Points, in no order, along strands that fork, close into loops and pass close to each other.
(in the rows, 128 means zero)
Points whose rows are less than 240 apart are linked; no others are.
Zol: [135 116 145 130 142 155 143 111  98 119 139  91 229 123 109  88 119 147
 184 122 192  99 156 132 160 157 120 140 124 165  86 170 117 183 119  65
 180 154 125  98 102 149 142  97 128 113  73 139 104 117 140 162 112 118
 156 158 113 142 126 113 128 135 136 155 168 126 121]
vusa: [149  66 131 124 133 224 148 138 109 159 161  91 171 111 145 115 114 151
 145 141 161 116 173 153  94 109  97 114 109 179 111 163 121 122  95 112
 174 162 167 130 190 160 112 196  97  63 109 151 123 123 104 101 122  95
 156 166 147 133 136 118  88  90  88  93 137 120 155]
Kimo: [110 184 110  75  87  85  89 153 119  93 121 162 155 105 148 166 158  89
 116 102 188  71 163 119 167 167 131  96 151 106  96 119 117  74 139 138
  78 139 122 144  77 129 117 125 126 149 147 154 127  90 152 104 192  91
  58  81 120 105 120 106 161 232 119 136 203 182 134]
kuban: [131 149 155 178 169 139 151  91 124 117 162 183 135 161 146  81 103 145
 141 115  72 117  94 144  88  80 133 176 109 107 179 110 125 166 148 119
 115 134  76 158 118 125 177 141 116 115 124 134 143 175 105 152 123 192
 182 160 116 150 132 135 156  71 117 119 101 110 147]
tav: [142  78 158 118 150 163 147  95  98 149 145  98 120  94  91 118 147 113
  96 158 144 149 128 125 171 134 143 139 140 123 101 131 107  96  98 145
 121 112 100 155 128 133 123  84 146 131 109 111 117 105 110 154  26 108
 150 107  87 110 129 148 139 116 148 132 123 170 102]
duk: [ 84  84 126 167 169 151 113 129 122 131  89 165  85 123 117 141 114 167
 172 196  72 116 125 162  84  76  55 104  80 161  83 130 131 117 114 141
 144  63 164 157 155 122 120 151 136  85 161 124 126 129 119 131 131 101
 123 144 175  81 133 111 138 100 124  94  91  94 131]
zise: [126 117 152 117 150 202 138  67  87 129 185 135 113 122 129 121 169 110
  97 121  74 123 101 105 197  99 165 144 145 136 112 124  89  80 121 130
 112 121  97 189 127 140 135 124 134 141 103  99 105 150 112 163  81 119
 129  97 127 149 150 146 158 107  99 126 135 137 121]
bule: [130 169 132 141 114 178 120 168 132 141 130 145  89 133 142 129 139  95
 102  96 123 152 111  94  96 118 103 112 135 131 170 139 179 156 142 114
 143 173 172 144 153 105  98 125  90 111 144 136 167 150 158  41 178 135
  66 165 165 110 126 126 143 159  92 126 147 136 109]
fulu: [119 121 128 155 172 110 148  90 132  88 152 127 118 129 121  70 115 134
 153  85  84 109  97 142 106 148 136 162  95 138 187 143  92 194 169 133
 133  99 108 128 124 161 170 128 179 152 121 159 139 153 128 145 125 128
 240 204 156 159 156 119 157  77 156 150 109  86 137]
Veba: [131 148 108 160  91 163 146 135  98 177 115 141  93  82 118 123 161  66
  59 105 184 111  99 137 116 129 117 134 127  69 143  84 178 141 133 140
 128 165 141 142 171 121 159 139 116 150 143 134 121 132 152  93 170 118
  78 134 150 105 129 123 154 156 136 121 155 172  76]
zez: [183 149 168 114 116  99 142 134  97 142 122 131 187 131  85  96 114 125
 150  96 187 135 123 114 120 121 141 132 134 155 116 158 128 174 128 105
 173 149 119  82 108 117 143 106 105 143  39 114 143 157 125 132 147 146
 129 135 121 128 123 117 110 160 114 151 156 113 137]
Futiv: [132 188 112  74  60 103 129 162 148 130 133 122 108 190 136 103  71 149
 102 137 144 225 152 126 115 131 174 113 132  99 184 116 159 109 165  99
 134 155 105 123 132 107 171 138 122 173 144 106 138 114 147 105 128 152
 114  93  75 184  79 163 133 105  98 172 107  84 104]
bofem: [ 94 109 111 141 172 151 141 104 183  92 108 101 136 146 176 128  92 175
 162 139  89 117 115 150 155 116 123 115 133 126 131 136 161 134 145 141
 130 127 151 198 146 141 144 160 131 116 172 125 125 143 126 123  85 171
 150 133 183 180 153 161 151 110 161 133 110 127 140]
kif: [146 130 178 182 133  80 134 135 148 131  94 138 222 103 120 100  81 116
 159 125 147 121 141 161 136 131 154 119 106 119 142 143 105 196  86 202
 155 109 132 122 117 120 149  63 147  60 146 149 138 131 114 159 111 142
 123 131 120 147 142 130 153 115 145 151 163 124  99]
sigot: [ 79 103 151 182 183 112 150 115 140  75 126 135  89 137 145 108 132 142
 147 104  65 107 117 145 103 156 107 109 127 134 179 151  40 153 156 106
 114  55 133 168 115 148 157 140 154 106 132 157 154 140 120 104 147 125
 192 178 207 126 186 109 177  96 129 153  86  92 146]
Mipi: [135 144 112 101 145 150  68 118 122 120 101 130  83 151 110 156 159 128
 142 132  83 127 106 172 120 125 134 127 122 141 126 139 111 151 101 140
  39  83 120 143 106 144 122 167 119 128 162 101 161 124 127 135 124 184
 174  99 185  60 123 120 130 176 157 159  50  73 145]
nim: [120  91 152 154 105 147 144 155 114 151 124 114 125  92 119 165 111 126
  96 127 141 162 150 156 102 105 123 100 140 109  90 108 148  96  99 188
 150 134  96 162 135 127 114 138 118 106 115 115 133 110 105 132  78 154
  98 116 110 134 143 157 154  91 144 104 125 142 134]
rog: [143 131 113  88  85 126 180  87 119 130 112 195 154 145 150 155 168 119
 145  77 164  69 173 128 142 192 164  78 144  83  70 131 100 120 158  71
 110 103  94 153  97 174 137 121 124 149 122  74 124  57 134 126 150 115
  68  91 110 112 126 129 150 160 182 173 145 150 167]
rugi: [153  87 117 147 103 208 128 117 120 156 135 113 164 100 154 132 113 142
 152 111 144  94 149 149 134 163 144  95 128 143  85 153  94 137  83 150
 166 133 187 114 175 205 102 169 128  89 138 119 142 105 105 123 153  73
 105 132 190 139 165 116 106 106 114 143 169 110 134]
duga: [145 103  99 112 152 155 115 147 123 126 130  48 141  93 137 156 103 127
 131 154 133  88 112 118 158  95  76 192 144 163 113 158 171  95  76 171
 108 192 130 129 127  98  97 187 123  95 153 156  87 121 106 106 109  89
 144 146 127 167 160 132  46 118 102  96 146 146 180]
foge: [124  82 175 126 131 146 175 150 177  97 130 131 132 147 158  82  78 132
  99  97  41 134 144 126  92  95 149 102 114 172 204 200 119 156 177 163
 191 134 129 151 168 156 139 121 135  77 144 132 131 172 139  92 113  88
 104 116 157 153  73 156 173  68  96 134 164  85 127]
Kigo: [139 136 124  99 105 110 136 147 137 133 105 139  71 159 122 118 117 184
 132 150  93 133 111 119 151 128 130 111 130 143 170 101 132 104 127 109
 146 104  99 107  91 123 115 160 131 131  93 123 131 156 137 160 135 152
 145 122 143 171 111 139  90 108 136  95 113 123 156]
Lakib: [163 168 129 120 111  84  87 150 161 137  98 193 131 131 157 131 131 125
 165 125 107 109 128 116 173 148 111  90 127 137 140 103 118 115 110 107
 149 120 106 103  92 110  99 174 115 137  44 144 124 165 125 117 204 156
 121 125 175 162 125 103 108 154 106 114 169 133 191]
vidu: [105 149 137 178 151 115 115 144 164 155  82 166 139 117 197 143 167 142
 152 122 127  75 150 146 135 142 100 115 136 134 105 112  77 151 130 142
 143 131 117 125  87 133 143 132 142 122  91 143 143 123  78 140 121 157
 167 138 131 145 189 132 172  78 153  69 142  98 157]
rufi: [145 139 108  79 111 146  99 114 116 136 157  95 152 172  97 153 144 118
 128 100 101 159  98 124 148 141 146 145 125 171 134 169 173 168 150 141
  83 179 147  98 152 136  93 170  87 123 145  91 148 109 127 127 112 160
 122 134 136 111  88 160  76 141 114 107 117  85 111]
mena: [108 127 114 174 119 137  79 131 115 133 114 147 104 140 160 212 125 151
 153 154 139 144 134 161 101 125  78  97 155 105 135  94 126  95  77 136
  99  75 127 155 126  74  97 173 105  68 147 132 109 113  99  94 165 179
 100 143 163 103 141 102  90 172 116 109 106 154 151]
dok: [115  99 159 177 160 168 156 141 130 104 146 132 136 161 129 112 124 127
 103 114  82 148 124 109  92  92 100 106 114 157 167 168 146 149 152 138
 144 134 182 147 167 112 124 106 119  53 146 118 154 153 123  70 115 112
 107 159 185 111 114 143 167  89 101 131 138  85 105]
biv: [142 182 100 113 129  95  67  66 136 140 163 155 114 184 128 105 127 159
 152 144  71 167 113 118 178 167 194 139  95 162 157 140 119 163 170  97
 118 143  81 148 105 153 149  97 149 163 137 128 111 134 142 139 104 130
 187 128  91 142 139 137 138 140 137 125  95  79 130]
ruv: [ 83 164  94  90  77  73 134 142 136 102 143 125 149 177 154 124  93 156
 128 103 156 167 167 105 145 151 146 134 145 106 115 134 172 130 162  85
 156 176  73 121  86 145 131 108 125 149 123 113 126 127 159 129 113 164
 103 110  75 191 105 172 149 110 147 138 131 113 141]
Lanas: [144 126 109  95  85  81  75 114  85 161 107 120 116 113  88 178 115 140
 128 145 169 139 152 143 151 155  82 123 156 134  34 106 140 122 109 109
 120 156 114  88 100 105 146 177 146 154  93 104  84 108 120 113 146 131
 102  99 115 115 170 103 104 159 130  82 153 146 159]
sime: [125 132  94 100 133 119 106 117 107 119 147  72 137 107 170 163 105 143
 142 133 136  98 139 100 191 159  80 181 166 146 124 105 181  75 116 109
 117 153 111  76 131  95  99 187 138 128 131 147  82 119 135 124 147  58
 119 147 132 143 109 106  57 192  95 112 170 158 148]
Sunaz: [130 142 123 101 119 202 149 142  86 128 188 110 149 107 177 113 148  75
  84  97  91 141 119 113 162 115 121 164 132  94 155 133 181  74 110 136
 123 184  54 126 128 125 106 164 127 109 125 129  79 153 156 131 121 125
 102 131  85 161  37 168 120 111  94 114 127 158 110]
numi: [128 182 107 101 100  94  58 105 122 148 150 124 181 175  81 157 141 104
 150 108 100 186 116  88 191 144 178 132 117 171  87 156 157 105 153 120
 112 166 108 134 130 110  81 127  77 148 117 111 127  64 129 132 134 143
 118 108  86 119 102 128 104 199 113 132 138 109 142]
tud: [ 89 132  65  64 107  55 119 151 136 113  87 102  24 147  95 138 125 161
  93 145 147 170 115 131 109 142 146  92 150  74 133 104 115  92 140  69
  92  83  88  82 133 108 151 112 134 216 126  94 121 130 148 127  70 167
 116  87 131 115 148 147 118 120 133 120  62 120  90]
kasen: [138  90 149 156 143  86 194 160 107 152  87 133 137  96  44  96 117 139
 100 178 172 110 115 138  76  84 133 129 137 119 126 117  90 165 122 151
 141  73 166  89  90 151 175  63 219 126 158 137 130 116 120 172 111 120
 146 144  84 120 118 144 122  83 166 148 110 149 112]
rigi: [146 120 140 131 124  62 156 165 149 136 114 148 118 128  95  95 105  87
  90 151  87 172  92 112 120  65 168 117 104  97 105 114  88 143 124 222
 155 119 118  84 125 135 143 102 149 158 123 127 128 166 122 176 119 139
 111 101 109 150 134 158 137  50 124 116 139 107 130]
mezi: [129  72 139  98 106 200 177 109  76 160 146  95 115  82  79 122 142 122
  87 150 188  95 140 121 120  87  88 156 161 160 116 134 113 119 111 107
 160 148 156 108 162 117 137 144 138  84  93 139 133 123 130  79 114  81
 123 154 119 119 168 126  87  88 113  82 132 156 125]
nilo: [106 109 122 124 123  88 134 183 229 107  48 139  88 122 135 117 115 140
 162 137  96 136  92 143 126 110 148  86 125 108 136 135 158 125 143 155
 129  92 168 153 152 132 139 116 132 117 170  91 139 132 132 112 115 147
 120  82 188 131 149 173 153 116 137 155 108 113 115]
Zit: [121 133 131 125 130 139 138  75 195  83 144 156 104 114 183 123 144 133
 166  91  70  97 148 147 141 188 150  89 111 115 164 167  57 140 140  81
 145  91 142 183 138 184 127 135 127 137 105 149 130 120 155  98 165 109
 150 139 179 147 181 112 157 131 140 158 120  98 185]
nus: [130  99 123 164 109  95 188 150  80 131 115 122 102 137  72 129 150 168
  95 152 210 107 127 131 105 145 157 139 147 104 123 115 146 159 120 132
 104 126 131 119 109 139 147  87 136 140 192 126 125 104 135 165 114 133
 104 139  84 104  90 131 118  88 195 146 110 147  90]
fomi: [110 131 117 156 170  97 101 101 154 127 134  99 138 150 124 120  89 115
 119 166 114 152 128 109 164  73  73 183 153 149 136 116 158 138 143 161
 172 176 185 129 128  77 126 114 147 111 144 168  78 145 119 146 120  77
 114 117 117 165 144 133 110 154  98 119 165 142 103]
vede: [ 81 124 108 141  86 131 122 134 163 111 107 172 130 119 168 155 131 127
 169 113 127 114 174 142  84 146 109 107 141 102 150 125 137 183 143 116
 143 111 205 145 149 127 111 104 145 105 161 123 167 155 183  46 204 144
  61 144 155 114 143 132 160 140  92 135 148 107 113]
dufif: [132 108 153 115 171 129 114 162 103 129 137  97 104 114  68 130 108 121
 107 169 128 166  93 129  73  84 108 167 140 133 140 115 135 123  62 142
  84  85 147  96 107  86  98 111 133 100 160 122 183 141 101 110  92 109
 175 133 103  84 123 118  73 129 117 105  52 173 128]
Bogu: [151 113 171 133 201 169 148 162 122 102 136  92 178 110 123  80  86  49
 134 124 135 143  77 124 129  54 130 155 118  88 135 141 133 144  99 178
  95 156 161 130 128  99 131 133  94 118 147 162 111 154  97 135 121 174
 128 157 121 136 107 130 129 122 119 167 133 166 101]
pir: [120 105 130 156 168 113 100 136 158 153 111 102 118 111 159 149  94 137
 118 168 119 138 100 120 147  80  57 140 154 149 118 132 181  81 106 161
 150 146 157 173 163  72 133 156 101  67 151 132  80 127  95  88 113  67
 122 124 163 150 166 127 109 141  67 102 165 154 130]
Medu: [164 123 119  92  85 119 127 161 116 163  81 123 101  93  77 127 102  83
 126 141 184 150  93 128 120 137 127  95 135  99 134 108 147 110 150 116
 158 105 125  88 168  96 171 146 103 134 111 102 137 139 124  83 141 118
 108 138 163  61 137 110 126 152 135 126 163 170  84]
sov: [118 108 116 157 154 104 110 160 105 131 134  77  98 124  64 134 137 155
  96 201 163 132 129 141 122 122 115 150 130 105 125 105 154 118  63 153
  79 120 155 104 122  97 107 104 123 117 219 133 142 103 103 132  66 137
 135 138  69 115  85 141  94 101 175 115  63 150 106]
Numun: [185 120 115 130 109 182 148  68 124 160 131  90 175 100 147 130 110  86
  95  98 181  95 147 126 141 166 164 143 115 125  93 127 115 150  94 181
 163 119 138 126 152 172  98 107 141 120 134 121 132  92 121 138 132  42
  88 131 139 108 118 108 127 133 155 167 190 155 107]
dere: [140  98 156 128 138 104 161 181 159 140 118 134 136 127 105 107  82 130
  92 177  88 186  94 123 103  63 140 109 103 143 120 127 148  96 122 176
 140 125 102 117 168  90 149 133 108  78 137 101 135 146 101 127  66 141
 126 114 128 140 109 164 133  43 142 113 128 131 125]
suri: [140 196  99 131 140 142  84  92 148 139 158 175 155 172 152 159 226 108
 163  96  79 105 137  78 175 194 150 134 123 126  96 158  60 106 151  54
 130 139 105 151 101 167 114 112 108 167  82 109  97  86 109 129 156 118
 165 120  92 113 195 119 142 146 119 123 142  88 151]
dugam: [138 170 149 146 153  69 116 140 133 141 107 163 114 118 124 134 184 113
 130 109 116 114 110 104 175 136 155 126 139 140 102 109 101 102 151 159
 128 151  96 133  71 152 135  75 142 198 100 140 137 123 100 176  90 142
 169 122  82 130 148 134 174 100 147 106 127  91 132]
Kabep: [164 135 138 114  97 140 132  77 126 128 126 200 102 128 161 154 167 136
 135 107 140  61 147 131 137 184 147  89 126 100 121 118  40 135 134  88
 124 100 152 116 117 156 147 136 127 153  96 137 131 114 131 134 211 103
  98 104 165  96 161  86 146 144 156 134 154 120 150]
pom: [ 69  71 145 150 108  85 213 143 131 114 111 166 118 108 154 148 134 146
 134 114 183  76 190 147  72 180 114  86 133  82 137 105 105 141 185 105
 159  81 125 127 147 161 155  84 153 127 149 143 158 113 151 127 127  93
 100 150 121 100 105 104 180 107 181 134 133 171 107]
lof: [106 142 161 109 169  98 115 138 121 103 137 142  90 121  98 147 144 103
 160 143 156 115 109 111 177 102  86 152 148 158 119 121 113  98 130 143
 106 129 146 145 112  82 113 124  89 133  94 169 125 129 142 138 145 122
 134 147 132  79 137  70 103 176 111 131 131 121 157]
pif: [ 98 157  99  98  93  62 104  77 179 126 119 154  97 119 140 107 109 144
 168 113 105 139 135 147 155 195 178 111 105 111 139 129 120 161 152 111
 132  97  71 193 105 186 145  99 183 155 132 140 124 131 166 106 138 127
 141 131 120 145 179 143 167 138 150 145 119 114 151]
Lufo: [179 115 142  95 127 141 181 102 102 164 120  91 180  76 115 129 115 113
 110 117 229  67 164 111  90 153 145 146 117 150  65 108 116 133 140 148
 136 120 139  89 135 151 169  97 155 117 154 120 131  69 106 142 102  59
 117 154  94  97 127  75 126 160 188 183 164 164 114]
fari: [124 187 114 130 115  80  66  90 130 134 145 163 177 160 103 165 182 109
 151  97 123 124 146  81 181 176 143 146 124 155  55 149  82 105 140  69
 102 134 106 134  85 114 109  81  83 144 108 150  87  52 138 159 186 107
 126  87  76  89 145  73 128 219 110 118 171 128 134]
gemu: [114 108 138 192  91  71 166 140 136 156  98 150 194  93 122 137 105 119
 145 123 214 113 167 170  97 159 122 109 123  98 145  93 143 175 134 163
 187 106 158 118 161 122 152  82 152  67 162 129 148 108 126 134 111 106
 109 147 110 113 117 118 142 120 163 124 181 175  74]
vigud: [147 182  99  96 129  71  76 112 119 143 115 159  90 183  90 137 165 129
 162 105 106 159  80 128 143 158 182 109  96 137 146 150 117 143 137 107
  65 110  79 154 102 137 113 123  97 159 126 102 142 110 137 137 120 211
 205 111 115  95 123 121 121 157 146 141  54  72 165]
Sidup: [125 159 130  96 123 166 134 112 139 150 165  89 143 130 181  98 132  88
  80 140  91 164 123  90 159 152 164 130 113  91 172 135 163 128 155 147
 174 174  96 167 141 163 112 103 130 131 145 161 111 147 166 125 100  93
 108 130  84 163  61 160 174 114 118 144 156 164  55]
milor: [158  96 144 116 148 154 170 126 106 113 126  73 172  59  85 113 130 119
 133 129 161  80 145 113  74 112 150 147 120 156  95 135  74 190 131 155
 135 101 170  71  93 182 172  99 194 154 121 152 152 118 132 182 118 116
 168 164 106 120 128  94 125 111 163 202 125 131 127]
zuki: [111 113 158 181 145 164 130  97 175  81 160  99 196 133 179  80 114 150
 168  97 123 111 200 143 122 123 129 126  93 139 158 166  79 143 125  89
 189 128 160 107 174 163  98 111 128 144  86 130 146 137 128 172 138  80
 110 143 173 173 151 117 143 114  97 165 155  75 113]
figon: [122 123 114 186 143 169 105  92 146 108 129 128 193 136 161 129  86 129
 195 127 115 130 166 169 139 188 141 127  99 128 134 128 156 181 118 155
 117 134 134 212 118 152  90 117 114 102 182 148 130 129 123 119 127 201
 122 148 145 152 123 130 150 155 140 155 140 126 121]
Tipu: [128 123 117 159 135 116 149  80 144  76 134 121 202 143 151  93 145 155
 179  71 157  86 192 124 148 194 159 144 110 143 109 172  89 183 146  59
 160 122 133 117 103 176 127  65 150 158  85 116 123 102 154 169 152  96
 149 132 125 154 143 104 159 146 160 183 155  90 140]
Megi: [ 82 128  86 138 118 149 106 104  97 145 146  88 102 148 176 203 156 168
 121 153 148 118 142 137 139 190  90 116 149 114 138 109 144 140 134  97
 127 139 111 128 134 113 104 141 124 101 151 126  94 107 127 123 128 168
 106 155 152 119 134 126 128 146 151  87 117 163  84]
renab: [178 125 125 184 167 110  97 105 136 100 126 134 179 161 105  81  92 109
 160 141  99 148 122 124 141 119 145 142  73 177 131 154 109 227 126 187
 137 143 178 104 115 105 132  99 141  97 145 168 134 159 130 160 136 131
 161 160 135 142 148 110 136 134 145 141 157  92 118]
mato: [116 125 135 120 125 135 156 176 101 146 183 109  91 123 142 123 169  95
  84 110 135 184 112 124 104 106  85 179 124 110 164 100 206  98  86 143
  61 181  85 102 155  78  99 156 111 124 156 131  99 133 142 110  94 163
 141 115  75 147  61 161  79 119 115  93  63 133 150]
debut: [129 157 138 137 122 114  83 102 124 126 156 112 127 144 128 121 131 114
  78 127 103 144 114  93 129  67 150 180 148 141 149 121 129 136 128 176
 137 162 139 146 102 117 102  82 138 153 121 157 100 165 131 145 173 124
  89  91  90 160 148 134 114 164  85 135 164 122 125]
togu: [122  95 156 111 126 164 163 100  79 137 124  94 106  69  96 158 181 127
 101 143 219  74 166 134 127 142  69 146 177 125  60 139 120 102 110  83
  89 160 151 120 136 110 127 128 117 145 114 132 136  64 127 106 104  91
 117 141  82  88 163 108 102 136 137 104 132 163 128]
zusa: [ 86  80  74 190 153 183 146 132 101 112 139  61 103  95 176 173 159 144
 103 155 121  98 140 154 101 177  91 101 117 112 145 105 135 145 149 164
 154 138 164 140 158 160 113 140 176 124 166 158 125 136 129 143 115 113
 157 180 154 115 134 137 136 104 140  90 112 159  62]
lus: [133 150 180 163 186  73 117 140 107 120 148 148 104 132  97 119 199 140
 121 170 138 116 130  98 182  99  87 174 145 169 140 103 112  97 123 139
 101 150 123 113  87  85 117  74 122 150 101 157 126 141 117 179  87 133
 169 123  82 140 123 103 125 108 122 101 117 127 157]
bavo: [ 77  69 134 139 122 113 156 169 134 128 112 133  85 103  88 162 128 142
 144 151 104 120 142 127  72 140  83 101 120 116 104 109 110 129 168 105
 156  84 167  96 143 143 130 125 157 124 162 124 153 130 145 128 137  59
 111 169 154  45 107 102 151  95 160 119 110 122 107]
rumar: [139 160 123 177 158 134  89 121 147 107 116 163 182 140 181 123  99 123
 163 138 115 119 168 158 151 138 128 113 108 161  97 125 128 133  74 187
 110 108 146 203  73 144  67 119 135  73 127 150 153 117  91 144 151 153
 126  89 139 138 130 116 155 170 127 145 128 126 186]
sus: [157 146 118  69  87  99 150 140 143 128 156 111  87 183 104  73  76 135
 101 128 128 184  75 146  99 100 201 132 125  92 157 116 120 118 133 105
 122 110 112  53 154 126 191 152 147 181 139  97 133 136 130 146  90 126
 140  91  85 169 112 180  97  56 110 145  62  78  97]
bano: [ 90 164 122 146 137 148 131 146 168 113 144 123 171 103 164 120 134  94
 167 103 108 127 156 121 136 189 154 116  96  89 152 125 177 140 145 118
 164 158 110 182 132 179 116  89 106 136 146 148 163 137 158 110 110 147
 116 167 115 153  88 135 200 139 136 171 151 152  93]
mek: [132 178 135 119 172  68 123  93 127 126 135 159 128 208 149  60  95 158
 141 159 102 168  80 147  82  96 134 168 111 121 167 126 169 149 129 112
  70 115  93 132 127  82 168 143 111 125 155 113 166 161 121 118 103 212
 205 115 117 144 128 146 137 100 138 134  34  65 130]
let: [126 173 104  86  93 166 101 149 136 161 160 104  98 149 157 135 157 130
  77  96  71 180 112 127 104 143 128 135 121 125 218 125 214 129 131  84
  71 186  96 117 171 108 115 181  83 118 162  89 145 116 143  93 110 165
 149 126 129 133  56 162 106 153 116 114  65 115 109]
vez: [138 121 150 129  88 203 115  86 155 113 149 133 144 154 185 132 126 164
 126 121 117 124 173 129 167 115 113 114 155 149 187 158 152  74 125 103
 165 163 124 179 163 130 108 152 100  98 103 126  96 142 124 109 143 114
  88 111 153 185 110 148 112 135  86 128 172 150 132]
mego: [119 142 155 141 121 124 143 175  83 111 142 147 117 110  98 107 100 106
 134  88 192 117 125 123 121  88 106 159 159 134 124 130 153 118 103 102
 116 133  96 138  86 100 119 110  98 116  72 156 128 155 143 118 163 137
  97 135 111 123  95  97 111 159 102 160 134 144 184]
dig: [132 116 115 139  89 113  84  96 108 136 102 121 127 133  95 179 137 136
 105 101 156 102 154 130 142 143 129 142 146 157  44 119 122 159 143 140
 109 136 179  94 112 125 134 140 139 160 160 120 125  85 114 132 166  95
  78  80 135  84 181 107 113 202 151 113 154 116 120]
Nez: [117 137  90  71 105  75 113 166 214 101  58 131  71 131 111 164 137 111
 140 137 119 172  88 136 118 129 158  58 137  80 138 128 115  90 178 105
 137  73 151 106 140 105 154 131 123 198 104  96 119 142 156 113 162 170
 117  70 173 110 153 147 123 160 136 135 103 127 109]
busu: [128 127 145 168 188 171 132 152 142 174  98 183 126  97 159 103 157 145
 156 175 104  80 130 140  97  75  77 110  92 187  93 115  89 119 110 144
 140  98 183 131 150 129 144 171 132  95  95 149 137 148 103 125 149 122
 189 158 159 124 168  97 149  82 126  85 118  78 177]
Naza: [143 124 179 101 164 137 149 187  86  92 152 131 150 106 106  76  95  83
 131 151 147 111  74 122 136  81 122 189 115 124 117 131 134 114  78 159
  79 124  84  98  75 103 117 140 132  86 103 192 124 166 125 142 139 177
 157 150 101 137 100 115  85 105  98 140 113 149 168]
biz: [130  58 158 158 167 172 128 113  96 125 156  89 134 145 116 126 129 155
 134 153 121 156 148 153 104 121 114 145 141 147 143 126  95 155 114 110
 121  90 143 137 123 117 113 103 146 108 111 124 143 139 109 152  83 124
 195 139 112 109 138 111 116 136 134 141  99 132 125]
lamuk: [176 114 120  92  87 106 127 206 161 174 100 115  88  90  79 105  86 128
 117 152 148 189  93 112 111 105 134 107  98 135 141 128 173  91 119 140
 182 126 116  80 195  90 150 152 100 115 124 104 126 136 125 109  97 102
 148 133 136 120  78 144  97 106 127 104 144 161 118]
kobu: [122 175 112 110 175 139  64  84 128 107 171 129 131 187 171 183 201 145
 144 123  70 130 147  81 158 146 101 146 130 182  99 157  79 114 126  85
 100 159 157 140 105 120  51 135  94 148 113 127 105 103 151 152 143 151
 163 100 137 129 167 113 117 168 104 117  96  68 186]
Nop: [125  93 106 142 152 157 158 169 142 142 115  84  87  82 114 143 165 143
  84 179 108  81 110 104 110 147  77 126 119 138 112 115 165 106 131 151
 160 159 186 104 159 144 103 129 138 121 175 139 138 109 134 149 113  49
 137 159 139 104 117 120 117  85 159  83 144 160  76]
lelu: [141 116 146 148 155 208 142  74  88  86 214 132 188 176 167 117 126 162
 104 113  91 129 137 118 154  84 142 152 140 174 184 137 108  77 106 110
 103 167 108 177 121 120 111 138 120  90  95 116 103 181  97 115 108 137
 134 118 133 177  99 139 137 135  64 102 134 130 142]
lebe: [104 135 106 165 115 105 123 182 148 122  70 160  85 111 135 188 110 129
 124 132 124 147 118 124  82  84  51 118 158 114 102 107 160  55  88 159
 120  85 146 118 119  86  86 168 131 107 150 103 138 107 117  90 195 113
  76 128 161 106 145 138  90 143 106 121 147 158 185]
pomev: [111 109 133 146 122  82 123 123 157 145 131 120 102 121 106 122 119 106
 106 144  96 137 130 123 116 109 173 143 148 100 137 105 124 165 138 186
 143 116 169 148 117 167 117  75 192 181 158 141 129 159 139 153 141  88
  86  92 100 143 113 148 141 129 124 166 132 131 101]
vun: [126 130 167  91 101 120 114 137  92 147 112 157 108 114  71 128 164 119
 152 130 161 137  80 149  97 101 121 164 157 124 123 126 134 137 145  63
  70 100 120  69 148  80 168 144  97 175  89  77 155 146 143 149 157 180
 162 107 138  68 140 118  75 159  99 116  73 153 120]
mosi: [121 145 114 112  82 123 167 116 116 132 154 147 154 144 134 137 132 138
 144  70 145 127 163 103 142 146 166 136 147 100 107 105 154  87 140  70
 150 127  59 119 121 159 117 131  94 150  99  76 147  97 143 125 129 118
  78 119  84 152  71 142 127 137 155 170 157 144 155]
midur: [145 148  94  47  79  80 107 148  99 109  99 168 128 117 106 155 139 111
 124 104 163 106 123 113 167 149 177  76 126 114 100 110 108  52 173 170
 110 106 106 114 117 130 121 174 130 200  99 120 125 111 128 142 206 130
  84  79 147 113 115 104 110 202 129 105 176 162 152]
giko: [117 114 117  94 101 147  98 154  85 160  92 123  86  93  85 157 131 128
 118 163 164 145  98 167 103 101 101 109 171 107  76 119 116 137 107  91
 112 107 122  90 136 108 167 153 138 151  82  98 107 157 136 108 138 146
 120 110 150  86 179 126 112 138  97 109 109 154 105]
nopo: [126 103  68  97  84  94 154 154 113 148  94  89  72 147  95 101  99 136
  71 142 176 170 115 146  78 127 162 121 131  64 110  67 150 102 120  91
 125  97  86  51 175 124 177 118 164 196 134  90 115 135 130 118  90 127
  97  92  98 133 111 167 114  57 136 123  94 133  56]
devap: [120 185 157  87 124 151 121  79 135 106 149 179 104 167 166  86  84 161
 106 100  33 148 113 135  92  90 128 137 119 143 206 148 132 123 165  93
 122 147  79 178 127 123 182 188 132 127 101 115 145 166 113 105 120 158
 153 123 137 155 147 135 176 110  72 114  95  94 146]
gomum: [149 153 102  86 110 106  89 134 127 130  97 134  64 137 123 177 154 151
 123 133 105 100  89 106 174 160 166  93 126 137 128 113 113  87 151 138
  76  86 127 118  87 143  91 156 131 190 127 131 112 114 144 169 165 142
 120  99 146 117 104 115  79 196 158  90 123 131 136]
fum: [166  90 148 155 163 204 183 142 149 113 150 104 199 105 185  86 107  69
 114  78 101 146 125 126 112  66 147 117  88  79 170 156 150 129 121 174
 145 193 129 137 153 141 126 138  77 108 161 147 114 162 128 118  99 187
 102 156 131 154  78 161 164  76 143 130 131 162 125]

A fork is a point with three links, a tip a point with one. Leave the first point through the second and follow the links. Name the first fork or tip that comes.
vusa, rugi: tav
sov, nus: togu
kobu, suri: figon
Nez, tud: Zit

A piece is all that can be reached along the links. How many separate loops has the piece of each point below (a circle has one, a figure eight two, a Y none), and how many tips (points with one link)?
Futiv: loops 0, tips 5
dere: loops 0, tips 7
duk: loops 0, tips 4
gomum: loops 0, tips 2

A tip is a point with one link. Name the tips that can be reached along the links from each point below, in the order of the rows.
let: Mipi, rumar, mek, kobu, devap
Kigo: Kimo, Lakib
Zol: zuki, renab, lebe, fum

Name the points in between on the shortest way along the links from the first point to the second, in order.
debut, rugi: pomev, rigi, dere, nim, tav, biz, dufif, sov, nus, kasen, milor, Lufo, Numun
fum, bavo: Bogu, Naza, mego, lof, lus, dugam, vidu, busu, duk
biv, bano: pif, Zit, Kabep, rog, mosi, ruv, Futiv, sus, nopo, tud, Nez, nilo, bofem, figon
suri, tud: fari, numi, rufi, let, mato, Sunaz, Sidup, bano, figon, bofem, nilo, Nez
vede, duga: bule, Veba, Medu, lamuk, dere, rigi, pomev, debut, fomi, pir
